Each row is a point on a landscape with many peaks, with its height.
A climber steps from a point to whichever of its 2 nearest points has the largest rise for the distance, and stops where none of them is higher. Distance is the straight distance between rows; heights are no part of it.
pur: [ -3  -7   9   1   1   4  -2  26  -4   5 -11   1  -8   4  -5  -8  23 -16
  -9   2 -35 -23 -16  10  26]  h=15.9
papil: [  4   2  -7   1  -4  -5 -22  16  22   6 -23  14  -6  -9   0  12   5  14
  16  14 -19  -8 -35  20  -3]  h=49.4
Dukin: [  7   4  -5 -22  -9 -21  11 -16  -9 -20  12  32 -10  -4   9 -23 -13   3
  -4  -1   8   3  23  10  -5]  h=65.7
Zef: [  3   0   9  10   7   2   3 -11  -2  11  -8 -24  15  33  26  -1  15 -14
   5 -27   6  26 -25  -7  11]  h=22.3
bol: [-19  -6  13  17   8 -14   1  -5 -18 -10  -4  19  28  -9 -15  -1 -11  -2
  25  -5  24  24 -28  13 -14]  h=60.3
dek: [-15   3 -23  18 -18   7  -2  32   9   1   3  10 -18   8  -3  17  -5 -12
   1 -13  26  11  -1  -2  11]  h=45.2
musa: [ -9  -3 -13  27  -5  13   4  28   1  -5  -4   1 -13 -20 -14  29  -2  -9
 -12   8  -2 -20  12 -19  12]  h=73.7
zem: [ 25   7  28 -17   0  -6   3   1   0   0  -4 -23  12   5   7   1   3   0
  16  16  29  13 -21  16 -14]  h=43.4
Gim: [ -1  13  20  -8  34 -11   1   0 -20   6  -7  10  13 -17 -30 -43  -7  -7
  16  12   7  14 -14  14   1]  h=42.2
ful: [ 13  -4 -14 -10  -5  -7 -15  21  11   8 -12  -9 -10   4   3   3  28   0
   2  -9  -7  18  -1   0   3]  h=20.2
savev: [ 45  11  -6 -24  19   0 -21 -12  21  -8  -2 -16  18 -31 -21  15  -8   7
 -12  28 -15   8   9 -18 -15]  h=12.9
gid: [-12  -9 -13  30  -3 -11  -4   8   3   5 -19  13 -26  13   6  11  -2   6
  12  24   4 -26   5 -14   2]  h=68.2
fute: [ -3   7   9   8  12  -4  -1   4   2   7 -16 -10   2   0  -2  13   2   5
   3 -12  -7  -6 -35   8 -10]  h=26.8
fifur: [ 26 -17  31 -18  -1 -11  -4  -3  -2   6  -1  17  15  -5  -3 -15  10  -4
  32  22  13   9 -25  38   2]  h=40.2
vefo: [ -2  -9   8  15  -1   3   9 -14  -4  12   1 -20  -6  11  14  21   7   0
  -5  -4  -5 -23  11 -19  -6]  h=68.5
Rut: [ 11  22 -16 -28   1   9  10  14   9  -6   3  15 -25   9  -8 -17  -7  -3
  -8  -5  -7  -1  -1  26  17]  h=45.4
Bored: [ 17 -19  14   5   1 -18 -12  -3   3  10   0  20   2  -9  -6   5  14  -8
  24   6 -12 -20  -2   8  -9]  h=10.8
vazas: [-29  -7   9  13  -2  32  10  -9  -1   5   6 -15   6   9  -7  11  -3   6
  -6  -7   1 -31  -7   6  -8]  h=27.9
lela: [ 10   5  25 -16 -10  -3   9 -24 -15 -11   7  -1  21  12  16  -5   1 -10
   6 -19  -4  11  -8  24   7]  h=68.3
seved: [ 18  14 -22  -7   0  -1  -1  13   1   8  11  -5 -22  11   6 -10   3  -8
 -26 -24 -28   5  -2  -2  14]  h=40.9
gudul: [  2  -3   1   2  -1 -11 -23  -2  25  -7  -5  11  15 -25 -18  15  -2   1
   5   9 -17 -14   2   2 -18]  h=9.2
lovik: [-11 -19  12  14 -13  -4  -3  -1  -5  13  24  -6   9  -1   6  21  17 -12
  13 -15 -11  -9  14  -3 -11]  h=61.7
Guku: [ 23  -6  -2  -6   2 -15 -24  12   9  -5  18  21  -6 -40 -36  -8   0  -9
  10  -3  -8   4  18   4 -11]  h=2.3
pumu: [-21  11  -6   8  14  -1   6  -2 -11 -17 -23  23  -1   6 -15  -9 -11   4
   8   2  12   0  -3   7   2]  h=41.7
kene: [ 26  15  -1 -21 -17 -14 -10   2   7   9  22   2 -22  -1   8 -26 -13   3
  -8  -7  -9  15  -4  27   3]  h=43.0
tatos: [-23   5 -18  19 -27  24   1  14  -2   1   0 -12  -4   7   7  15   1   3
 -19  -6 -12  -8 -22   7  20]  h=32.8
bes: [-31 -15 -11  16 -24  28   6   4   8   2   3 -20   0  23  11   9  13   4
 -14   7   5 -14  -7  10  15]  h=36.0
sebu: [  9  22  -2   1  21  -9 -10   0  -1 -16  -8  12  -4 -17 -24  -6  -9   2
   4  -6   1  17  12 -13 -16]  h=47.0
ras: [ -3  -4  10   4   4  -7   2 -19 -19  -9  -2   0  25  -4   5   0   6 -10
   5 -20 -13  13 -10   3   2]  h=84.8
nadev: [-20 -20  -9  13   4  14   0  13  -2   1   1 -14   6  24   1   9  10 -16
   4 -16  35  12   7 -20  25]  h=56.7
Mife: [-14  16   7  18   7 -10  -7 -11  14   6  -8  19  -4 -17  -7  -7 -23  10
  13  13  -6  -6  -3   8 -20]  h=73.5
rume: [ 15   5 -16 -20 -13   1   0 -16 -10  -5  -3 -25   8  -1  11 -17  21   9
 -20   5 -11  32   6 -14   7]  h=27.7
fopil: [ 23  23  23 -18   7  -9  10 -21  -9  -8  -6   8   5  11   4 -10 -10  -6
  20   0  -2  10 -17  22  10]  h=56.8
kizap: [  2   5  -1  -5   9   3  17  24  19  -3  16  22 -34  -8   6  12 -20  -7
  11   1  14 -20  17   4  -2]  h=68.1
miniv: [ 40  10 -11 -22  14   5   0 -10  -5 -12   9 -20  22 -35 -12  -5 -10   7
 -12  29  -6  14  18 -25  -8]  h=13.3
tuleg: [ -6 -11   6  18   8 -12  18 -20 -18 -10 -13   8   2  16  14  18  -2  -8
  14  -8   6 -21   6 -20   7]  h=61.0
Vedel: [  5   0 -14 -25 -14   1  -5  -4  -5 -10   7  -2   9  17  13 -14  18  -3
 -23 -17 -19  11   6   9  22]  h=33.4
raro: [-11   7  10  23  -6  -6  -3  -9  16  13   9   7 -13   0   1   8 -30  16
  24   8   7  -9  -1   4 -29]  h=81.4
latav: [-22  25   0  23   7  11  -3 -14  -5  -6   7   3   7 -13 -26  -6 -25   6
   4 -11  -1   8  -4   3 -21]  h=31.0
Bega: [ -9  -3   8  -7  -6  20  23 -23 -18 -11   6 -27  36  -6   2  -4   3  15
  -5  15  13  30  12  -8  -9]  h=22.1
lilen: [-27  -4  -8  18  -2  22  17  14  -9 -13   0   3  10   5 -13  23  -1 -12
  -2 -17  20  -5   8 -10  20]  h=33.2
rel: [ -2 -15  10  10   2 -11 -17  -3  14   1  -8   5   9  -9  -5   4  21  -1
   8  18 -14 -15   5  -9 -22]  h=9.9
Zive: [ 24  -3 -11 -34  -8 -10  -1 -11  -4 -10  -9   8   1   1  12   8   9  12
 -18   8 -14 -19  19   1  15]  h=57.1
kug: [  3  14 -24 -11  -9  -7  -2  12   0  -5  18  16 -29  -9  15 -18 -15   4
 -34 -20 -22  -5   3  -3   6]  h=42.7
kurez: [  1 -10  11 -10  -1  -9  -9  15  -4   4   6  12   5 -16 -25 -37  18  -7
  19  13  17  15   8  16 -11]  h=19.0
Sorom: [-24 -10  -9  20  -7  30  11  -8 -16  -2   2  -3  15   6  -6  28  -8  -4
  -4 -10   0 -16  -4  -6  13]  h=30.5
kator: [  6  -4   2  -4  15   7   1  16  18  -4  11  11 -19 -25 -13  -4  -4 -12
 -12  -7 -29 -35  19  -5  -4]  h=0.4
mamel: [ 11 -11   8  -1  12 -15 -15   6  12  10  13  15 -17 -24 -25 -26   8 -16
  14  11 -15 -10  19  -1 -20]  h=1.7
zevol: [ 15  -7  26 -27  12 -10   7  -6   4  13  -7   7  -4   5  -4 -32  12  -4
  28  25  16   7  -7  35  13]  h=31.3
Vuta: [-22   2  -6  16 -10   4   4  -6  -4   5  -6  -6  -9  22   9 -11  10  -1
 -11   2 -18 -13  -5   3   9]  h=27.8
tiser: [  7   0  16  28  13   6 -21 -12   8  22   0 -35  16 -19   2   9  -2   7
   2   6 -11  18 -11 -31 -30]  h=11.5
feno: [ -8 -15  11   8   9   6   1 -18  -7  -2 -17 -13  28  -4   1   7   5  13
   5  10  19   7 -18  -8 -21]  h=56.3
tik: [ 23 -11  30 -20  10  -9   6  -2 -10  -1  -9  -3  23   6   2 -25  10   3
  17  24  19   9 -36  20  -4]  h=36.4
gimug: [ 21  -4   6  13 -14 -32 -23 -19   1  21  -3  -6  18  -9  21   6   7   9
   2   2 -32  11 -22 -15 -10]  h=56.5
nin: [  5  -4   4  -8   2  13  14 -27 -10  -1 -14 -23  24  -1   3  -3  12  10
  -9  15  -4  13  19 -14 -10]  h=19.3
gad: [ 10  28  -1 -18   3  10  12  22  13   5   2   8 -21   2   7   2 -21  -3
  -5   1 -20 -14 -10  35  32]  h=49.1
moz: [  2  22   4 -13  -5   6  13  12  11  -5   0  11  -7  15  15  23 -18   3
   9   3  -1 -18 -11  23  17]  h=52.5
Sez: [ -5   0   4   3  12  -7  13   5   7   6 -19   7 -18  30  18 -15  -2  -7
  11  10   3  -9 -12   7  18]  h=55.9
tidem: [-22 -11 -13  10   6   6  -9  36   5   0  -4  -1  -4   8 -12  15   6  -8
  10 -18  35   9   2  -3  14]  h=49.3
toser: [ 23  -4  13 -25  -2 -17   0  -8  -8   2  19  20   2 -11 -13   1  -1  -3
  -6 -12 -33 -35  18   7   7]  h=7.6
duve: [ -9   0 -25   6 -21   0   4  28  13  -8  15  28 -30   4  10   0  -9 -13
   5 -11  12   5  11   0  11]  h=45.5
tegen: [ -3   6  -2   8 -19   7   8   4  13 -13  -4   2  -3  23  30  27 -21   4
   5   8  15 -11 -10   8  20]  h=56.2
gabo: [  5   3   0 -11  14   5   7 -12 -13  -4 -23 -14   9   7  -1   6  14   6
  -1   0  11  16   0  -9   1]  h=16.9
lel: [ 17   9  -2 -18  -9  -1  16 -15 -16 -10  12 -30  20 -14  11  -6  -5   6
   0  16  13  26   5 -11 -10]  h=24.8
Reka: [ 21  12 -13  -5  -4  -8   3 -15 -11  -1   1 -23  10 -14  11 -20  -3  11
 -16  12 -10  27  12 -20 -13]  h=26.2
Zanir: [ 25 -19  12 -26  -5  -6 -11  14   9   7   6   3 -11  -3 -18 -27  28  -5
  13  16  15   8   6  22  -7]  h=14.4
Dori: [ 10   2  23  -8  14 -10  -3  -9  -2   2   6  20   0 -14  -4   9  -9  -7
   5   3 -37 -42  14   3   8]  h=8.3
Tol: [ 44 -17  -5 -36 -13 -15 -10  -9  -3   3  20  16  -1 -12  -7  -1  -1   2
 -22 -13 -13 -19  16  -3   7]  h=6.9
sono: [  2   2  20   0  -6  -5   5 -17   0   3   2 -24  11   3   8   5  -1   8
  10  11  23  11  -5   0 -26]  h=49.0
toret: [ -5   6   4  -9 -22   5  -8 -11  12   3  17 -19  18 -18  11  26 -15  14
 -11  -7 -16 -16  10   2 -23]  h=24.3
navis: [ 17   9   3 -21   3   6   2   5  -6 -16  21   1   1 -30 -24 -17   5  -8
 -10  -6   3  13  10   6 -16]  h=4.9
toma: [ 23  12   2 -14  31  -2   2  -6 -15  -3 -20 -24   8   0 -13  -7  12  10
   2  16  14  30  -2 -19  -1]  h=15.0
lopid: [  3  10 -14  -4   2  -8   8 -26  -3 -17   4   6  -5 -14  10  -1 -21  14
 -13   6  24  16  25 -31 -29]  h=52.6
Luda: [ 30  -2   3   1  -3 -21 -31  -3   5  12 -14  -1   5 -13   7   2   6   7
  12  11 -23   9 -26  -1  -4]  h=54.7
kamuk: [ -1   9 -30 -19  -3   6   6  -1  -4 -21  10   8 -18  -8   2 -22  -2   2
 -32 -20 -14   7  12  -5  -4]  h=45.3
dilep: [ -2   1 -18  23   0  23   1  21  -1   6 -10 -10  -6 -12  -4  43  -7   2
  -4  -2  -7  -1  -1 -25  23]  h=81.3
vere: [ -3   4  12  11  11  -2 -10  -1  -1  11 -13 -15   5  18  10  -5  15   1
   3 -13   1  15 -33   5   0]  h=24.7
Fude: [ 10  15  -3  -3  -9 -19  -3  -8   8   3  19   7 -22  -3   8 -21 -15   0
  -2  -8  -8  13  10   1 -14]  h=44.8
pigam: [ 24  -2  25 -17  -3 -16  -3 -23 -10   5   1  16  17   2   7 -14 -12  -1
  12   2 -15  -6 -26  29  12]  h=49.6
vosen: [ -7  -2   8  22  -1 -22  10 -15  -9   2  12  16  -9   7  13   3 -11  -9
  14  -7 -10 -23  13 -13  -4]  h=57.0
nemot: [-14   3  -2  -9  -7 -11  20 -17  -6  -5  23  26 -17  18  21 -26 -18  -7
   0 -10  10  -5  28   6   2]  h=81.5
duk: [  3 -13  11   7 -13  -7  -6 -11 -14   5   6  -4  21  -5   2   5  13  -4
  14  -6  -8  14   5  -6 -14]  h=70.2
rala: [-17 -11   2  -4   3  10  -1   0 -10 -10   0  -2  26 -10 -14  23  13   1
   9 -12  22  13  15  -1  -9]  h=42.1
zaz: [ 16  21 -11 -25   2   4   2  11  19  13  11  12 -35  -3  12 -16 -21  12
 -10  -5 -11   2   0  26   0]  h=42.6
Dabup: [ 25  -5   0 -20 -10  -6  -8  -1   1  -4  20   4   1 -22 -10  -6  12  -1
 -12 -11 -14   1  13   7  -8]  h=6.2
fidu: [-25 -27  11  24  -9  14  -4 -18  -6   9  -2 -14  18  11   5  10   5   8
  11  -1  25  -1 -14  -1 -13]  h=66.6
Nopod: [  8  -2 -12 -18 -24   9  -7  -4  -1   5  14 -20   7  -6  14  -8  27   6
 -21  -7 -21  20   7   8   3]  h=30.1
zedo: [ 17  -1   4  -4   9 -16 -31  13  15   2 -18   5   5 -17 -15  -5   9  13
  12  24  -1   1 -32  11  -7]  h=52.1
kizo: [ 13   0 -14 -17 -14  -7   2  26  18   1  15  25 -36  -5  22  10 -22   2
  -6  -4  14 -17  20   1  -3]  h=65.0
Natud: [ -5 -12 -11   6   5   2   2  -3   3  -2  -7  -6  -9  -9   1  10  22   5
 -19  12 -30 -28  19 -26  -1]  h=63.7
mag: [-16   1 -10 -10  16   9 -17  31   8   5 -23 -21  -2  11  -9  10  10  11
 -10  -6  24  22 -12   5  10]  h=23.3
vumeb: [-10  10  10  -2   3  -4  24 -26  -2 -14   8   5  -3  31  23 -12 -18 -10
  -2 -11  10  -8  16   1   7]  h=66.7
Muk: [ -9  -3 -17   8   0   7   4   9  -3  -6   2   3  -5 -15  -4  22  -4   0
 -17  -5 -25 -21  17 -25   7]  h=68.0
nusu: [-15  -5   8   7 -17  14  -3 -11   8   8  10 -18   8  -4  10  26   1  17
  -7   1 -18 -25  -8   2 -13]  h=25.6
Sonil: [-24 -12  -4  -1   4  21  13   6 -10 -12   4   7  30   2 -10  22   9 -21
   9 -27  12  10  11   1  17]  h=36.7
tobob: [-39   0  -5  17  -2   5  -3 -10  -4 -13 -20  14   8   4 -11  -6 -14  19
   6  13  29   6  -6  12  -9]  h=33.3
Gife: [-14  -1   2  19   0 -13   7 -10   4  18  -9  13 -17  27  29 -10  -8  -1
  11  14 -10 -15 -18  21   9]  h=61.8
Lok: [  9 -11 -19 -20 -11  -1   0   4   3   2   1   5 -14  -6  19  13  12   8
 -28   8 -24 -29  15 -18   7]  h=60.1
Buka: [ 37 -11  25 -12  -5 -14   4 -18  -2   0   4  11  22 -13   3  -8 -10  -4
  22  15   1   6 -43  31   1]  h=45.6
niv: [ 21  10  -2 -16  11 -19  -9  -8  -5 -12  -2  20   9 -12 -15  19 -12   1
  13  -2  -3   6  15  -8 -11]  h=44.7
Zofa: [ 13  -3  18 -28  14  -5   9   6  21   6  -3   4 -16  23   4 -37  14 -14
  17   9  25   9   9  24  16]  h=36.5
paf: [ -6  16  -3  -8   6  -5   2  -6  -7 -11   5  31  -4 -24 -23 -32 -14   6
   9   6  -4  11  18  13 -10]  h=44.1
gif: [  0 -28   1   4  -3   7  -6   9   3  14  11  -7  13 -10   8  30  22 -10
  15 -16  -8  11  25 -10  -4]  h=59.6
beguv: [ -1  -6  21 -12   8  -9   2   2  13  -1  -9  -2   5  29  13 -17  21 -12
  28   0  33  19  -2  16   7]  h=48.0
vozu: [ 39  20  -6 -17  19  -1   1 -10 -14 -13  -7 -14  11 -23 -17   1  -9   3
   4  12   8  25   7 -24  -8]  h=13.8
soras: [-26 -21  -8  11 -16  29   9  24   5  -2   1 -18   0  25   8  -2  26 -18
 -20   2   9  -9   1  -2  30]  h=39.9
Bepod: [ -7   2  14  -8  17  -4  -5  16 -18  -1   1   5   6 -27 -41 -38  -4  -5
   6  15   9   8   4  12 -13]  h=27.5
tunun: [ 25  10  -7  -8  16   6 -21   3  18   0  -5 -22  10 -30 -11   8   4  11
 -16  13 -17  10   3 -13 -18]  h=12.6
vos: [-32 -11  -6  13 -25   4  -3 -19  -7  -1   3  -4  13  24   6 -13  14   4
  -1   2   5   0   0   7   2]  h=24.6
Lizi: [ 11   3  15   2  17 -11 -11  -8  12  -1   0  18   7 -20 -13  20  -9  -2
   8   7 -22 -36  17  -9 -18]  h=8.7
fup: [-16   8   8  11   8   0 -12  -2 -11  15 -12 -27  -1   9 -19 -37   4  13
 -16   9  11  15 -14  -1 -14]  h=37.6
fiko: [  0  -8  -6  -4  -4   1   1 -15  -3  13 -11 -15  12   4  22  24   2  11
  -9   3 -24  -6   6 -13   5]  h=62.8
betir: [ 11  -8 -15  -5 -23 -16  -2  32  10   4  21  29 -29   4  18  -7  -3 -18
   0  -5  -8  -8  16   0  25]  h=47.9
Ralup: [ 31 -14  10 -20  -9 -13 -19  12  17   5   1   5  -6  -7  -8   7  21  -3
  22  13  16   5   0  15  -7]  h=12.5
Ziz: [-20  -5  -2  11  12  -1  -7   7 -11  11  -7 -14 -13  17 -16 -30  14  -3
 -13 -13  22  15   1  -8  -4]  h=45.0
kobok: [ -9  12  10  11  -5  -2  -1 -18  -2  -6  14  -5  14 -24 -15   6 -16   8
  -6  -9 -12   1   6  -6 -22]  h=27.2
tuf: [ -1   9 -20  -8   4  15   6 -10  -8  -4   6 -12   2 -16  -4  -5   0   6
 -27 -22 -11  19  16 -14 -13]  h=50.2
Ros: [-17 -12  -3   7  28  10  11  -1 -11   6  -7 -12  -7  26 -13 -15  14 -12
  -9 -16  24   3  14 -18  10]  h=54.8
Fud: [ 10  11  28   0   9  10  -1   1   0   6  -5 -38  28 -11   0   7 -10  15
  -3  13  12  15 -31   0 -28]  h=7.0
rap: [-19  26  -8   7  17   3   8  -9 -10  -6   2  27  -5 -13 -25 -18 -26  -3
   1 -13  -8   8   8   6  -7]  h=36.6
deken: [  8  12  17   0  21 -11  -2  -7   0   2 -12  12   4 -17 -19 -23 -10   8
  16  15  -7  -2 -14   9  -9]  h=61.9
mibop: [  9  14 -12  -4  15  -3   2 -11   1 -16   8   7 -10 -28 -16 -12 -20   4
  -9  -1  13  14  21 -20 -29]  h=49.7
Topak: [-16  -2  -6   8 -20 -18   1  -9 -11  -2  19  25  -3   8  14  -3 -14  -4
  -3 -19 -11  -7  14  -5   7]  h=52.4
kati: [ -7  11  -5  -4  -6 -17  10 -22  -5  -8  20  19 -10   1  13   2 -31  13
 -10  -6  13 -10  28 -20 -22]  h=55.8
pere: [ 19  -9  -3 -22  -5  -8   4   8   3  -8   2  15 -19   4   3   0  11  -5
  -3  11  -3 -23  20   7  17]  h=53.5
kur: [-34 -16  -7  18   5  31  11   2  -9  -3 -20  -7  17  26  -2  12   2   6
 -11  -2  24 -16 -23  -7  24]  h=59.1
mur: [ -6   7 -16  -6 -36  -8   7  14  10  -7   7   8 -10  19  28  22 -14  11
  -7   7  12  -3   6  11  17]  h=59.5
kode: [  6   6 -14 -14 -15  -7  11   3 -10   0  14  -4  -2  21  32  -3   4  -7
 -31 -17 -19  -5   9  -7  27]  h=36.3
des: [  9   2   9 -13  -1   9  14  23  -1 -11   7   8  -6   9   0   9   3 -29
  -1  -7  -5 -11   5  13  27]  h=14.9
liru: [-21  -4   2  11  -3  -4  -4  -1 -12 -10   8   6  20 -14 -20   4  -5  -2
  18 -11  26  22   8   7 -18]  h=48.8
maz: [  1   7  -4  23  -1   8   3  12   0  -1 -15  -6 -13  16   9  35  -6   4
   3   6  10 -11  -7 -19  16]  h=72.9
zupad: [ 19 -16  -4 -10  -3 -12   3  26   7   0  14  34 -27  -7  -2  -1   9 -23
   7   3 -10 -19  18  10  23]  h=50.1
Raz: [ -5  14 -11   5 -21  -4   6  15   8  -9  13  15 -18   2  11  21 -30   7
  -6  -1   3 -15  14  -2   3]  h=62.4
soso: [-13   8  -1   1 -17 -14  -4  -3  19  11  11  13 -22   3  19   2 -16  16
  17  12  16   0  11  13 -18]  h=75.7
sepi: [ 18 -10   9  -6   5  -9 -12  14  14   5 -12  15 -10   2   0  10  11  -1
  24  10   0 -12  -5  13   5]  h=11.6
Minu: [-15  10   5   6   4   9   1  -3 -14  -1  -6 -32  13 -12 -27 -27  -8  18
 -17  21  12   6  -7 -16 -23]  h=32.1
Zafi: [  2   9 -31 -21 -19 -13  -6  -2  -1 -16   8  33 -12 -10  17 -19 -17  12
 -10  -2  15  15  17   4 -11]  h=58.8
Geb: [  8  -3   9   8  20   5   7  11  -9  -6  -8  -2   9   6   2  29   9 -24
  10 -21   1  -5 -12  -6  23]  h=18.7
tev: [  5  11   9  -5   3 -16  15 -27 -13 -12  13   2   4   9  13   6 -26   0
   2 -19  10  -5  24  -6  -9]  h=59.7
tifo: [ -8  -8   9   6 -10   8  11  25  -9 -10  -2  12   1   7   0   6  11 -22
  -6   3 -18 -21  -7  13  41]  h=14.6
Puf: [ -9   4  -4   2  20  -7  12   3   0   0 -26  28 -16   9   0  -6  -6  -4
  14  17   1  -9  -4   5  13]  h=49.5
Bani: [ -3  26 -15  14  -2  15   3  22   2  -3   2  -2 -22   4  -1   8 -19  -5
 -11  -6 -18  -8 -12   0  24]  h=36.8
rozus: [-16 -28   4   1  21   8   7   2 -11   6 -13 -16  13  24  -3   1  26 -14
   5 -21  24  18  17 -21  15]  h=67.2
solev: [  8   1 -10  -6   4   2  -6  14   4   7 -13 -14 -16   1  -6 -16  31   5
 -15   2 -16  -3   2   7  -1]  h=19.1
dut: [-10 -11  27  17  13   6  -4  -5  -8  13 -10 -41  20 -12 -11  -9  -7  20
  -6  12  20   1 -48  -3 -27]  h=8.8
Boze: [-13  -1  -5   9   6  16  -8  21   5   7 -16 -14   0   3  -4  21  15   3
  -5  -8  -6  -9 -21   2   6]  h=29.3
Vike: [ 16  -1  -1   4   2 -11 -12 -25  -2  19 -13 -11  14  -7  25  19   1  15
 -10   1 -41   8  -8 -28   1]  h=59.0
Naro: [-14 -12  -2  25   5  13  15 -16 -12  -4 -11  -7   6  26  15  19  -4  -2
   5  -5  22 -10 -15 -20  15]  h=67.0
zezof: [  9   1  17   1  15   3   8   3  -1   8  -6 -11  -1  31  11   7   9 -24
   9 -26   0   0 -18   0  24]  h=20.3
supif: [ 11   4  -1  13  -3  -3 -23  -2  14  12  -1 -24  12 -21  -9   2   9   3
  -3  10 -11  16   0 -19 -25]  h=12.2
lumam: [ -7  -8  -1  31  -3  -3  11  -5   1   2 -11   9 -20  25  19  20 -13  -3
   4  17   7 -26  -9 -18  14]  h=67.3
Kidut: [-13  13 -18  -5 -21  -4  -3   1   3 -20  10  36  -5 -12  -9 -12 -17  11
   4   4   3  13  17  18 -10]  h=53.0
Dufe: [-13 -23  21   6   8 -15  -1   7   7   6 -14   9  -1  25  12  -3   9  -4
  28   4  39  11 -18  14  -3]  h=61.2
kofun: [ 24   0   4 -14 -10   3 -11  14   5  -5  22  10   9 -39 -38 -23   1 -10
   9   7  -1  11   4  13 -16]  h=3.3
lepa: [ -8   0 -12   8   8  22  11   0  -8  -4   6 -16  -7   4  -2   8   2 -11
 -17 -21  -4   5  12 -18   8]  h=57.5
nev: [-19   5  -4   6 -16 -14   4  -5  12  14   2  17 -15   4  23 -15 -15   8
  23  20   1  -4  -5  25   0]  h=69.2
lal: [ -1 -10 -13  -8   3  13   8   6  -9   2   3  -9   9  -1   9  23  16  -5
  -1 -15  -2  17  25 -14   8]  h=66.5
nove: [-21  -5  -8   7   4  34  16   9   1   0 -10 -32   1  31   5  -6  11  -7
 -20 -10  12  -3  -9  -6  28]  h=45.1
Pitup: [ 12   6  -4 -10   9   0 -18  19  16  13 -13 -18   0   1  -4   7  18  14
   5  -2  15  28 -17   5  -3]  h=21.4
Bimi: [-13  12  -7  13   5  27  -5 -19   7  -7   0 -32  20 -16 -23  -9 -11  20
 -23  26   2   4  -4 -21 -21]  h=28.4
Rinaf: [-24   0 -13  28 -33  16   4  10  -2   2  13  -5 -14  22  13  -7  -2  -7
 -21   1 -18 -13  -7  -4  29]  h=30.3
Dozek: [  3 -11  19  30  15   3  -8 -10   4  17 -10 -28  24 -18  -4   6   9  10
  -7   4  -2  11 -41 -12 -26]  h=10.5
tete: [-35  -5 -15  17 -16   3  -6  -7  -3  -4  -8  12   9  22  -1 -12   0  12
   3  -4  29  14 -13   8  -1]  h=27.3
vofu: [ -7  -3  -9 -10 -24  -7   4  -2   8   2  22   7 -15   5  19  -6  -3  -3
 -11  -9   0  -2  14   3  -9]  h=47.7
kot: [ -9 -25   9  30  -2  21   0 -19  -7  17   7 -20   7  14  11  25   9   6
  10 -10  10  -4   3 -15   2]  h=77.6
zama: [ -6  19 -13   5 -12   9   9   7 -12  -2   8 -11 -16  14   8  -1 -10  -7
 -30 -20 -25  -1  -3  -2  24]  h=38.9
nono: [-20  -7  15  13   2  -7   7  -6  -1  -2  -3  10  14  18   4   2  -9  -9
  27  -9  33  15 -19  12  -5]  h=76.8
pep: [ -5   1  -7  13  10 -10   4  16  13   3  -2  19 -29   3   1  13  -8  -3
  19  11   8 -18  10 -12  -4]  h=72.5
Sogor: [ -7   0 -17  -4  16  23  -1  27  -5   5 -21 -22  11  10  -5  19  19   2
 -17 -12   6  10 -15  -3  24]  h=26.1
Tal: [ -3  -2   1  -6   7   2  -6   8   9   9 -22   0 -12   8 -12 -25  21  -4
  -6  10 -32 -22  -9  10  -1]  h=17.5
zunib: [-27 -12  -2  16   8  21   1  -5  -6  10 -15 -23   9  25  -4   2  13   9
 -12 -10  12   2 -17  -3   5]  h=51.8
feti: [  3  -9   0   4  27   2  -7   8  17  -1   0   6 -21 -19 -26  -6   7 -11
  -3   7 -16 -25  24 -14 -25]  h=0.9
Mip: [ -3   0   4  -4   7   2   6  10  -2  -6   0   3  -2  13  -6   9   9 -19
  11 -13   9  -7   8   4   5]  h=16.7
Dedo: [ -8  12   0  14 -11   9  -2 -37  -2  -7  10 -23  14 -13  -6   0 -20  17
 -15  16  -2   0   4 -14 -28]  h=25.5
vifa: [  3  14 -11   8  -7  -6  -5  14   0   1   0  12  -6  -1   0   6  -4   6
   2  -7 -25   1  -7   9  11]  h=35.1

For each start below, name the point where the climber stops.
savev => lal
duve => dilep
vos => Naro
zaz => pep
gudul => raro
Nopod => lal
feti => raro

Call two points neighbours if one is among the 2 nearest of the other. Go from one point of each pair to the other, from neighbour to neighbour, staying as high as possible. Name the lowest point that can't be avoided.
rozus and kot => toret
pep and rozus => dek
Naro and rozus => zaz
nono and ras => zevol
ras and kot => tik
raro and Naro => vos
rozus and nemot => Dedo
ras and lal => gif
pep and dilep => lumam
